Each row is a point on a tangle of strands that fork and nearly touch. The rows are in no order.
Two points are linked if the straight distance between their rows is under 103. Some points are linked to none.
j408: [-10  -9   2 -18  30   3  33   2   8   6 -10   3 -11   3   3  -5 -26  27
  26   2 -43  17  29  -9  12  16  48  10  -2  -2   5  -9 -11 -10  -2 -11
   4  31  23  12  33  20 -20 -12   5  29  -8  50   7  -5]
j958: [ -4 -28   5  -4   4  -2  -1 -15   0  -2 -16  -2  -3  11   1   5   4   0
   5   0  11  -1   6 -21  13 -24  -3  -9   9 -11  13  10  -4  -4   8 -10
 -47  20  10  -8 -14  16  -7 -16 -25 -16  18  -6  -8  -5]
j949: [ 17  -2  15  13   3   0  -1 -15  14  -2  -5 -16 -27  29  -9  26 -34  -8
  18  10 -35  10  -7   2  25 -34  17   1  -4  -1  13   8  -6  31 -19  27
 -11  14   2   1 -21 -13 -32 -11  30  17   9  11 -13  26]
j843: [  5  18 -11   6  -9   9  -7  18  -8  -5  21   9  14  -1 -12   4  40 -30
  -6  -6  -3   1  -2   7   1  15 -13  30  20  10 -13  11  10   0 -22  -3
  15   4  -2   7 -15 -10  27  -8  -1  21  10   5   4 -15]
j804: [-27 -18  12   1  -4  18  14 -25 -18   6   0   0 -11   8 -11  -3 -26 -11
  -2   5   5  14  -5 -16   9 -12  -3 -14  -6   1  -7   8  -8   0  -6   5
 -27  32  19  -3   1  13 -35 -12 -14 -11   3  -2  17  -4]
j107: [ 27  -4   9  -1 -13   4   1 -13  13  34   2  -3  -8 -16  -7  -7 -23 -11
  -6   4  -9  18 -13  14   1 -34 -10   9 -12  12 -16   2   2  29 -32  23
   7 -15  24 -20  -5  18 -35   4  21  -7  24   3  12  14]
j698: [ 17  -3  -1  -1 -24 -17 -11  17  29   8 -12  -2  23 -12   6  -3  17   2
 -15 -11  20 -10   2  15 -29 -20  -9  -3  -9  -8  17  -3  -5  16  29 -11
   1 -18 -28   2 -19 -40  10  27  15 -25 -34 -20  -7 -30]
j206: [  2   1   2   0   3 -20 -23 -12   4   4   0  12 -30 -16 -12 -13  -8 -36
  19 -24  15  25  10  16  18  -5 -13   5   3 -23   8  -7 -13  18  18   0
  24  -3  -9 -12   4  -6  -5  -1   4  10  -6  19 -11   0]
j321: [-15   6   5  10  -3  -4  17   8  45   1 -10 -13   5   3 -20   9  21   8
  15   6  -7  -3  21   0 -45 -28  17   1   0  11  40   4  -3   6  13   1
 -37   6  -4 -10  -7 -28   5   9  30  -8 -35  -2 -27  -9]
j956: [ -4 -21   7   6  -7  14 -11  13 -20  -1   6 -11  24   8 -16  -4   7 -18
 -28  -2  14  17 -24  11  15   1 -20 -17   3  10  -3  25  -2  22  13   7
  -6  -7   8 -19 -29  -5 -24  -1 -17 -41  13 -17  11  20]
j582: [ 15   1 -12   9  37 -10  -7 -37 -28 -19   1   5  18   0 -15 -25  14   9
 -12 -14  24   0  -7   8  24   8  -2   3  -3 -13   3  -8  -5 -17  13   4
   7  -3  23  -8   6 -10  30  -4 -20  -9  49  -7   9  26]
j27: [-11   2   9  23 -31   7 -11  15  12  11   8 -16   4  -8  -1   5   7 -17
  -8  18   2  -3 -16  -6 -18 -13 -25 -10 -10  16   2 -14  -3  -3  -8  32
   9  -7 -26 -24 -47 -23 -28   4  28   8 -49 -16  -1 -24]
j463: [-19  18  -7   9  -6   4  -9  -8   4  -1 -10 -10 -15  13 -13  -5  -3   4
  -6 -10  11  14  -5   9 -10 -14   4   6  17  12 -13   3  -3   2  -6 -12
  21  -1   5   8  11  28   6   6  -6   1  24   8  12   8]
j146: [  3   8 -11   1   2  -4   8  -6   3 -34   9   7  -9  -8 -18   5  27  10
  -3   2  13  -2  20 -12  -3   1  -6  -2   9  -3   6 -14   6 -36  22   8
 -35 -20  -3 -17  20  -5  33   3  12   8  -1   0  -9  10]
j284: [-30   1   7 -12 -10  -2   5  18 -12 -15 -14  -9 -20   1  17   3  -7   7
  -9  10  -1   3  15 -21 -12  16   9 -16   8  11 -15   0   2   6  -9 -33
  -1  13   0  38  -9  20   3   3 -25 -14 -13  11  -4 -22]
j83: [  0   9  -9   2  -5 -10   7  10  25   4 -14  -9 -16  13 -15   6  -2  -1
  13  -5 -22  17  20   2   7 -15  26   2  23  -2  24   2  -9  41   1  -5
   9  23   7  15 -12   3   7   1  16   8  -4  36  -5  -4]
j19: [ 16 -14   2 -11   3  18 -15 -27  14   4   0  -2 -22  11 -25   1  15  -1
   3  -2  -1   8   2  14  -5 -30 -10 -11  23  -2   5   7  -8   5  13 -14
 -34  15  15 -24  -7  27  -3 -15  -7  13  18 -11 -14  14]
j502: [-11   3  -4  15  21  11  14  -9 -29   0  23  24  18 -15   0  -8  -8 -11
 -11  10   8  29  12  -2  27  13 -13  -7 -14  25 -17 -23 -14 -17 -11  31
  -5  13  10 -22  13  11  -1  -3 -29   9  42 -10  16   9]
j624: [ 16   6  -2 -32  -7  -1   9  33  21  -5   3   3  17  -2   9  -3  18  18
   1  -1 -32 -22  34   5  -5  41  35   3  -3 -16  -8   4  13 -16  16 -12
  -8 -14  10   8  24 -12  31  10  35  19 -23 -14 -27   6]
j852: [ 17 -18   0 -13 -12 -27 -12   2  10  -7 -21  -8 -12  -4  -5  -2  20   3
   8  -9  23  -4  15  15 -10 -12  -8 -13   8 -23  24  -8 -10  24  29 -34
   1  -8 -13   1 -12 -30  20  17   3 -20 -24   8  -7 -24]
j689: [ 25  33   5  -8  -8   8  -8  33  15  -1  -1  11  -6 -10 -13 -12   7   0
  13  -6   9 -14  23   3 -26  21   3  13  17   5 -13 -15   1   3   9 -26
  10 -11  -1  31   7  25  40   7  20   4  -1   8 -31 -12]
j799: [  2  -3  -3   7  -3 -13  20  11  27   9 -16 -21   9   9  29  -5  -7  26
   4  -3 -16 -11   5  -2   0   4  16 -13 -11  -8  14  18  10  19   0   1
 -11  -5   9   3   1 -10  -5  25  15 -13  -9   9  14  17]
j642: [ -7 -16  -9   0  27   6   2 -23 -28  -5 -11  -6  -7  14  -2  -9  24   2
   5  -5  20  -3  13 -24  22 -14  -5   3  26 -20   2 -13 -10  -8  13 -29
 -17  30  33  -4  -1  15  17 -19 -40  21  24   0   6  -3]
j155: [  8  17  13   1 -11  -9 -21  21   0  20  12  30  -1 -36  13 -19 -15 -31
  -3  -8   6  19   6  11   1  14 -21  -9  -9   0 -18 -20 -18  24 -13   3
  48 -15 -13   4  -5  17   3   4  12  -7 -16  11   4 -40]
j384: [-15  16 -20 -13   6   9  -2  -8 -19 -26  25  23   2  -4 -22  25  20 -12
  -8   6  16  -2 -21   0 -15  28   4  12   4  14 -28 -22   8 -45 -10   5
  11  -5 -24  -3  14   5  53  -9 -30  21  22 -18  10   4]
j968: [  6  32   0   5  -5  -6  -7  18  31   3  -9  -1 -13  -1  -9   2  23  -4
   7  -5  -4   4  30   5 -11  -7   3   7  25   5  13 -10   6  25  13 -12
  13  -3  -6  13 -19   3  32  10  18  18 -14  26 -12  -9]
j745: [  5   8  -1 -10 -12  -4 -18  -3   0 -20  14  11  -5 -23  -9   1  18  -8
 -18   2  38   9  12   4 -20  -2 -24  -3   4  -7 -10 -18   1 -15  20  -5
 -19 -20 -24 -16   3  -6  29   1  -3 -12 -20 -14 -11 -10]
j674: [ -3 -12  -3   6  -1  -7   3   9   0  -2  -6   9  23   8  23  14   2  17
   7   0 -15 -23   3   4  23  23  -4   1 -22 -17  11   8  -8 -21  -5   9
  15   2 -27  -5  16 -35 -15  -2  40  15 -19   2  18 -13]
j93: [  6  14 -17   3  17  11  -2 -17  14  -1  -4  -5  -2  30  -3   4  -8  11
  21 -14 -23  -8 -14  13 -17 -17  26  10  -1  -5  14  12  -2  -8  -3  -2
   5  14  -1  13  26   5   2  -8  32  35 -13  21  16   7]
j508: [  5  11 -21   7  42   4   8 -30  -8  -5   4 -12  12  18  14   5  -7  17
  13 -11  -1 -12  -8  25   6 -10  16   1   6  -6  15   2   1 -20  -4   3
   5   6  -2  -2  19  14  -7 -10   8  24  11  15  40  11]
j353: [ -3  -4 -18   8  20   5  -5 -19 -17  -5  -5 -10  15  23   2   4   1  15
 -15  -1  12   7 -26  18  13 -17  -8  -4  18   9  -7   5  -3  -4 -12   1
  26  -3  -4  -4   2  28  -8  -6 -23  -4  32   0  38  14]
j777: [ 10   2   2  -7 -13   1  -4   5 -18  -2  12  24 -22  -9  12  -9 -11  -6
   1  -9   0   5  -8  -7  11  46   3  13   1 -12 -28   7  -3 -13 -19 -10
  15   9 -13  11  27  23  17 -16  -3  26   2  -3  -6  -7]
j819: [ -4  -2   0 -10 -15   3 -10   7   9  -1   1 -17  -5   9   3  15  19   3
  -8   1   8 -12 -17   6 -26   3  -5 -15  15   5  -2  22  22  13   8 -12
 -17  -3 -10   0  -5  -3   6   5 -22 -15  -8 -37 -21  14]
j838: [ 35   2   5  20  22 -14 -15 -23  -3   1   9  13  18   4   1 -19  -6  10
 -14 -17  10  16   4  21  16  -2  -8  -7 -13  -7  12   6 -10  10  11  25
   7  -4   8 -27  -7  -3   1   2   5 -10  36 -16   8  21]
j620: [-13   9  -9  26  40   0  27 -19 -19  -3   2   4  -4   3  25   1 -32  15
  10  -1 -10   6  -2   6  17 -13  16  13  -3   3  -6  -6 -18 -11 -16   9
  20   6  11  12  30  30 -34 -13   0  17  20  26  29   1]
j714: [  4   2   3  12  -1   8  -2   1   6   8  13  -8  -5  10 -15   9 -13 -23
  14  -7 -12  10  -1   6   6  -3  -6 -14  -3   2  17  10  -4   8  -3  25
 -24  18   3 -25 -11 -11 -21   2  33  13  -2   2  -9  23]
j961: [-32  -4   3 -21  33  10  26  -5  -4   2   0  -5  -1  -2   9  -5 -30   7
  15  -7 -12   6   7 -25  -2  24  31   8 -10   5  -5   4   8 -26   7 -12
  -4  26  24  19  39  23 -20 -13 -33  19  -6  33  12  -5]
j441: [ 17 -14  19   1  -7 -11   0   1  21   5 -17 -23  18  21   0  17  16  10
  -9  -6   7 -17 -17   5 -17 -46  -7   0  -5  12  23  26   2  11   0  10
 -34 -11  -1  -9 -46 -20 -20   8  16 -26  13 -24  -9   5]
j427: [-22 -20   2   2  17  12   4  -5 -32   5  -1  -4  30  15  11 -26  -4   1
 -19   4   6  17 -22 -11   8  20  -4  -6  -7   2 -13  14   2   3   2  -2
  31  20   9   3   6  27  -3 -13 -35 -17  10   4  35   2]
j621: [ -1   7 -13  -6  -1   3  -1  13 -11 -11  -1   7  36  -7   7  -5   6  10
 -25   9  -4 -11   7  14  -5  21  12  16 -15  22 -14  -4  -4 -21 -18   2
   9 -15 -10  15  18 -35   3   3  -6 -25   0 -10   8  -2]
j704: [  0  -8  -7   4  -3   6 -17 -19  10  -7   3  -3 -20  20 -36  19  32 -16
   8 -11  15   1   6  20  -4 -44 -28   7  22  -9  28  12  -9   0  15 -15
 -15  -1 -10 -27  -8   9   9  -3  13  18   6  -3  -9  10]
j421: [ -2  19   0  10 -23   9  -7  11   0 -10   3  14  15  -8   6  24  12  11
 -16  13  -7 -33   3   3 -19  11 -11  24  -9  34 -10  -8  10 -33   0   8
  -7 -12 -20  16   1 -37  -3  12 -12  -5 -15 -21 -10  -1]
j828: [  9  -4  11   5  -4  -1  26 -18 -17  19  15   3 -17  -3  10  -2 -37   3
  -3  18 -19  19 -23  -1   9  -6 -15   2 -14   9 -23   8   6  30 -37  32
  13 -12  19 -14  22  19 -29  -3   0   1  28  -2  18  18]
j526: [  2 -18  -8  -5   8 -11   9   3 -13  -3  -3  18  -4  -6  23   1  -3  18
  13   2 -13  -8  17  -4  38  34   7  -4  -6 -25 -10   4 -11 -20 -11   3
  13  11  -5  -7  36  -1  -3 -14  17  27   1  -2   5 -17]
j763: [ -3  -7 -22  -5   9   4 -20 -35 -20 -20  -5   6  19  16 -20   2   7   4
  -5  -4  23 -20 -38   1 -11 -13 -10 -20  -6  -9  15   2  -7 -42  11  12
 -10  -4 -26  -9   6 -20   8  -6  -6 -17   6 -31  10   8]
j81: [ 15  11  -8   2   9  14 -18   0 -12   0  33  25  16 -11 -14 -14  16 -37
 -18  -7   4  30   1  13  19   2 -12  22   7  14 -21  -8 -19   3 -21  12
   7  -4   2 -16   1   8  13 -16 -15   9  35  -1   6   6]
j601: [  0  -1  21   2 -30 -26  14  22   9  21 -15   0   2 -28  24 -26 -32  -1
 -19   2  -5  12   1  -6  -8  -1  -3 -14 -26   7 -15  -6  -9  41 -11   1
  24 -27   4  21  -8  -8 -22  24  11 -43 -17  10  -6 -16]
j855: [-15 -18  13  14  16  -5  28  -2 -22  26  -9   8  21   1  34 -27 -23  18
  -5   7  -4   5   8 -28  29  14 -13  10 -21 -14   0  14   4   8   0   8
  22   9  23   2  18  19 -18  -6 -24 -13  25  10  14 -10]
j55: [-31 -24  10 -16 -16   0   4  23 -24   0   5   3  38 -12  33 -18  18 -12
 -21   6  18   5  -8   6  -8  20  23 -15 -14  -4  -1   9  22   4   2  -5
   9  -3  -5  14   2   1  11  18 -25 -33 -12 -30   0  -4]
j75: [ -6  25 -10  20 -18   1  -2 -10   8   3   1  -6 -29  -4   3  26 -15   6
  14   7  -9 -19 -10  17  -5 -13  -1  20  12  21  -5  -8   2   0 -20   0
  13  -4 -17  12  15  13 -14  12   2  14  17   4   5  17]
j637: [ 21  -4  18   0   3   6   2 -24  13   1 -16 -12  20  20  -2  15 -17  11
   9  -3 -18 -32 -21   0  -2 -19  15   2 -14   1  29  27   6  -3 -17   7
 -37  -7   9  16 -23 -23 -21  -4  27 -15   8 -12 -14  15]
j657: [ 11  -6  20  10 -25   6   6 -10  16   8 -12 -24 -28   7   1  12 -40  -3
  15  25 -22  -7 -23 -14   5 -28   5  -7 -16   4  -1  -8  -2  20 -30  26
  -7  -5   0  -5 -33 -33 -46  -9  26   5 -28 -15 -16  -3]
j920: [-11  -6  -2   4 -13  10 -18  -4  13   3   9 -18 -19  26 -40  28   0 -36
   9  -5   3  12  -8  21   3 -54 -17  -3  15  -4  17  10  -8  16  10  10
   1  15  -8 -29 -32  -4 -30 -10  26  18  -4  -2  -3   6]
j574: [  5   4 -16  10  32   5  22  -6 -17   3  -1   3  23 -18   4 -21  12  33
  -2   6  -4 -10  24  -3  10  14  18  22  10   3  -2 -24  11 -24  12  -5
  -5  12  30   1  24  36  17  -4 -25   6  26  21  29  14]
j227: [ -5  -9   2 -12  20   3  14  -8 -25  14 -13   1 -13   4  -3 -31  -3  -2
  11  -8   9  -1  15 -14  10   4   2  14  16 -11  -9  -9   1  17   9 -32
  10  47  42  19  11  30   5 -11 -43  29  18  24   8  -6]
j252: [-16 -16  15  28  -1   3 -16   8  10  -1  -9 -20  -2  11 -36  22 -10 -23
 -11 -12  20  16 -12  11   6 -49 -22 -16   1   4  16   3 -18  13  16  27
  -3  -5  -1 -28 -51  -4 -39   1  23 -19  -1  -4  -1   1]
j311: [ -6 -13  -4  -4  10 -23  19  15  41   4 -22 -22   0  18  -2   6  14  14
  18   4 -19   4  20  -5 -13 -21  30  -8   7  -2  40   7   0  26  16  -8
 -25  14   2   3 -19 -18   8   9  10 -22 -13  22 -12   1]
j94: [-25  24  15  10 -21  -9 -15  25  30  -2  12   8 -35  -9 -22  29  11 -24
   6  -3   8  19  20   6  -9 -14 -14   3  19   2   0 -13   2  20   5  -9
  21 -10 -24   5 -41  18  10  12   3  17 -23  26  -7 -16]
j565: [ 24  32  11 -12 -12   4 -10  24  12  13  11  26 -19 -27 -11  -5 -11 -22
  28 -12   6  10  20  11  -9  17  -3   7   9   9 -26 -26 -10   9  -8  -9
  26  -3 -12  19  10  30  -2   6  30  20   0  19 -14 -27]
j426: [ 12   0 -11  10  29   9  18 -20 -16   7   8  17  21 -18   0 -14  -3  17
   6  11 -10  -5  19   8  14  17   6   1  -9  11   2 -19   4 -25   8  34
 -17  21  18 -24  42  24   1   0 -17  11  41  -7  16  30]
j755: [  2  18  -7  24 -19  10 -12 -10  -2   2   4   5 -11   5   8  31  -1   1
  -3  13 -10 -38 -21  13  -4 -15 -27  13   5  20   1  -6  10 -15  -5  21
   4  -6 -24   8  -5 -24 -17  11 -17   9   7 -16  -3   8]
j873: [  1  13   3  24 -10   7 -10   7  -8   7   6   6  20  15  27   4  -7 -16
 -14   1 -12  10  -9  -9  12   8 -19  -6  -4  12   0  14   4  15 -16  29
  39 -11 -13  -2 -10 -11   4   5  13   7 -13  -3  17 -10]
j787: [ -3 -25  -1 -19   7 -17   6   2 -15  -4 -15  -3  24 -10  31 -24   6  15
  -8  -9  25  -8  -1 -15   6  23  26 -13 -13 -23   6   8  19  -8  28 -11
 -16   1   3   8  11  -6  13  13 -26 -28   2 -31 -13   1]
j211: [  0  -7   4   5   0  -6   5  -3   6  -1  -8  -8 -39  21  -5   0 -32 -11
  12   6 -21  30   2 -12  27 -20  20   7  13  -9   7   3 -14  33 -15   0
   5  28  16  18  -2   9 -14 -17   3  10  11  29  -7   9]
j670: [ -3 -11  -9 -29  21 -14   6  21  -5 -20   1  -3   5   3  19   4  12  30
   7   3 -16 -14  22 -14  16  51  25 -14  -1 -32  -4   6   8 -30  16 -14
  -4   9  -2  -4  22 -18  23  -8   7  20 -30  -5 -11   1]
j782: [-36  11  -9 -10  15  20  21  -7  -9 -12  15   4  13   4 -11  -6  -4   8
   6 -11   2   7  -7 -17 -20  39  27   2 -10  -1 -13  14  16 -36  11  -6
 -18   4   7   5  34  17  13  -4  -8  14  -6  11  14  13]
j908: [ 22 -23  13  -8 -13  -4 -19   9   5   7 -18 -16 -31  -1   9  24   0 -12
  -3   1   0   1  -5  10  28 -46 -28  -4  23   2  -2   6   0  35 -18  -9
  -6 -13  13   0 -28  16 -14 -10  -7  -3  23   1 -15  -3]
j599: [  7 -13 -21 -33  43  -4  21 -14  -7 -25   3 -10   8   8  -4  -6  12  27
  23  -7 -14 -12  10 -13  14  22  31  11   1 -42  22  -1   3 -38  25 -23
 -11  -3  15  -8  34 -23  23 -18  13  19 -27  31   7   8]
j761: [-15  10  -4  -6   0  -2   1   9 -13 -21  -6   5 -26  -9   5   2  -6  11
   8   1   0 -11  -1 -19   7  38  10   5  14 -13 -21  -7  -6 -21 -10 -39
  14   9  -7  39   9  24  15 -11 -19   8  -7  13 -12  -7]
j688: [ -5 -10  -3  -6 -15   3  -8   0  -2 -11  20 -10  12  -9 -22 -13  15 -14
  -6   6  33  12  -8   4 -30   4 -18 -14 -17  -9   9  -1  10 -13  28   3
 -33 -19 -20 -33 -15 -34  -1   9   7 -27 -40 -31 -18   9]
j448: [ -8  -3   6   7 -10 -20   5  10  13  20   7  28 -26 -25   0 -15 -29 -18
  14 -11  -5  33  12   6  18   0  -6   2 -10 -26   2  -7 -26  33  -5   2
  36   9  -5   1  12  11 -23  -3  18  -2 -11  27  -9 -24]
j953: [-14  -4  12  -9 -26  13 -32   8 -20  11   2   3  -2  -7  12   6  -6 -24
 -36  11  -4   5 -52 -12   3  -7 -26 -19  -4  24 -23  11  11  20 -24  26
  24 -30  -1   2 -11  10   5   5 -29 -12  10 -21   6   9]
j3: [ -6   4   0  18 -20  13   0   9   3  11   7   5  19  25  11  11  -2  -6
   0   4 -17 -10  -1  -4   1  10 -15  -9 -19  -4  14   7  -4  -3   7  24
   9   9 -34  -7 -18 -39 -13  10  47  14 -44  -7  11 -18]
j77: [-15  15 -26  -8  -4  13  -9 -20 -18 -33  22  22   4   4 -25  24  14  -8
  -8  15  15 -14 -34  -1 -15  11 -18 -17   3   4  -2 -19   1 -55   2  24
 -10 -13 -37 -16  17 -15  25   0 -14   9   7 -33   6  12]
j101: [ 12   8   6  -4 -33  -5  -3  28  34  24  -2  -3   7 -25  16 -14 -11  -2
  -6   0  -4 -13   0  11 -35   4   0  -5 -20   7 -11 -15  -4  19   3 -11
   6 -23 -13   4 -13 -22 -20  32  15 -22 -38  -8 -18 -18]
j323: [  2 -15 -17 -15  38 -12  17 -24   4  -7 -16 -14  -4   8  -7 -12  20  26
  28  11   0  -2  26 -14   8   0  28  10  10 -26  32 -14  -2 -10  26 -29
 -13  18  19  -4  14  -1  24  -7 -11  10 -12  42  11  -6]
j926: [ -6 -24 -10 -12  24  18  20 -13 -22   5   3  -3  47   9   8 -21  -1  15
  -4  -5  10  -5 -15  -6   5  21  23 -14  -9 -12   7  20  24 -12  24   4
 -25   4  18   2  -1  -1 -11  -1 -31 -37  13 -28   8  27]
j100: [  1   3   1  10 -21   5  -4  -8  10 -12  19 -10 -10   2 -25  15  20   4
   5  10  21 -19 -20  -5 -39 -14 -39  -9  -1   4  11  -3   7 -14  20   7
 -37 -11 -34 -43 -22 -24  -9   3   6   2 -35 -39 -31  10]
j576: [  4  10  -2   4  -5  -4   1   1  24 -22  -6  -3  -5   6  -6  10  25  14
  11   4 -13 -28  22  -7 -17  -8   3  15  -6   0  37   0   1 -25  25  -4
 -36 -10 -19   1  15 -29  20  10  24  11 -21  -2 -34  11]
j876: [ -9  10  13  10 -18  10  -7  -2 -19  10  13   4 -14   3  22  12 -23 -11
 -12  10 -15  10 -35 -11  -2  12 -13 -13 -11  24 -27   8  13  11 -39  28
  22 -14   0   4  -1   2  -9   1  -2  14  -3 -10   2   5]
j99: [-11   6 -15   8  23  10 -20 -12 -21 -16  -2  -9  30  12  15   4   3   0
 -10  -2   5 -25 -31   5  -2   3   9  -4 -10   2  11   9   0 -31  -1   7
   4  -9  -7  16   2 -27   7 -11 -16 -19  -6  -7   9  -1]
j705: [ 10  -6 -19   7   9 -16 -16 -12 -20  -6   7 -10 -16  -2 -16 -13  31  -4
  -2 -13  25   5   1   5  22   5 -11   6  32 -29  -3  -6   5  -3  11 -23
   8   4  21 -21   4   9  30  -8 -21  24  30   0   2  17]
j866: [  5  -2   7  13 -37  11   0   1  12  18  10 -25   0  -9  -5  -4 -20  -9
   0  13 -11 -23 -32  -2 -15  -1 -16   5 -22  14  -8  -2   8   1 -19  26
  -5 -16  -4 -21 -25 -41 -42   6  23  -7 -25 -25  -9   6]
j239: [  5   9 -12 -15  17   6   5  10  15  -6 -12  -2 -14  22  21  13 -20  24
  30  11 -36   0   3 -10   2   5  36  13   5   4  -1  -3 -13 -15 -15 -17
   8  12   0  28  28   9 -11 -17  15  36 -22  31   3 -14]
j59: [-28   4  20  11 -24  -3 -13  26  22   0   0 -11 -30 -11  -9  18  -2 -21
 -14  -1   6  17   4   4 -22 -28 -27   1   4  16 -13   2   1  29  -9  -4
   7  -9 -12  -2 -28  14 -17   7 -11 -20 -19   9 -11 -14]
j320: [  9  23  -9 -15  -8   5 -22  16   1 -11  28  21  14 -12 -13  15  30 -23
  -8   5  12 -10   9  11 -20  28  -1  20  -3  17 -23 -15  21 -20 -10  -2
  26  -3 -21   5  -6  -8  48   1  -3   8  11 -17   4 -18]
j288: [  2  -2   7  -5 -14   3  14  14  21  21   6  17  17 -26  -2 -20   5 -10
 -14  -5   4  20  29 -13  -7   5  -1  -5  -4  -5  -3   0   1  12   8   5
 -23   5   6  -8  -3  15  -4   5  -3 -15  -4   3   4 -17]
j389: [ -6   4  27  -9 -15  -1  -7  29 -32   6   2  17 -20 -21  19 -10 -17 -33
   0   6  -5  14   2  -5   6  26 -15  -6  -3   6 -24   0  -5  35 -29 -14
  40  -7  12  35  -4  23  14  -2   3  -2 -16  19  -2 -36]
j35: [ 28   4 -15  -4   5  -8  -2  -2   5   0  -8   4  33 -15 -11 -24  18  17
  -8  -3  12  -8  20  19 -15   9  12  18   0   7   2 -13  -2  -2   5  -8
   9 -12   0   7  22 -15  36  13   5 -26  10   3  11  -1]
j234: [ 34  -9  12 -21 -17   1  -5   1  -2  25 -11  -6 -34  -8   1   4 -24  -8
   3   3  -8  11  -4   5  13 -42 -16   4   9  10 -22  -1  -7  46 -23  -8
  18 -20  20  15  -6  42 -22  -4  12  -3  30  13 -12  11]
j148: [  1   1   1   2   4 -14 -27  17 -19   2   6  10  -7 -30  -1 -21  25 -20
 -14  -8  30  13  11  -9  17  22 -17  -3  19  -7 -27 -24   3   2  17 -17
  20  -1  18 -10 -14  25  40  -2 -36   9  19  -7 -11  -3]
j803: [ 14  -7  12  -4  -4 -17  15   0   4  12 -29 -21  -7   4  24 -10 -24  17
 -13  -4   1   2   3   1  -3 -14   5 -18  -7   7  -6   2  -4  36  -8 -10
   7 -11  17  16 -15  -2 -16  17  -3 -34   7   3   8  -3]
j503: [ 17   3   1  -3   5  -6  -1 -14  18 -14 -18  -5  12  19   0  20   8  35
  10   0 -11 -50 -11  -2 -26 -18  21   7  -3   3  27  13   4 -31   7 -17
 -36 -10 -13  21  -1 -28  -4   3   8 -15 -11 -22 -20   5]
j535: [-22   6  19 -14 -16  -8  19  28   6  -8   7   8  -6 -20  13  12  10  12
  -9   9   6   0  21 -22 -21  31   6 -10  -3  23 -36  -6  22 -14  -9 -18
 -20 -11  -5  16  -6  22  14  12 -25 -22   6 -13 -10 -20]
j970: [ 11 -22  12   5  31  -1  28 -16 -18   7 -10   6  23   4  17 -15 -10  26
   4  -4 -12 -12   1 -17  30  25  10  -1 -15 -18  13  23  10  -8   1   6
 -20  15  33   4   9  -1 -15 -10 -15 -12  28   2  11  14]

A fork is a point with three links. Follow the links from the first point to the second and name the forks in between, in order.
j828; j284 => j876 > j3 > j526
j698; j705 => j311 > j83 > j949 > j920 > j958 > j642
j441; j777 => j576 > j311 > j83 > j949 > j3 > j526
j155; j876 => j968 > j83 > j949 > j3
j852; j503 => j311 > j576

Follow the links from the first point to the second, and from the first to the third. Name the last point that the two ways share.
j968; j107; j705 => j949
j642; j637; j624 => j949
j670; j206; j908 => j3
j101; j389; j526 => j83
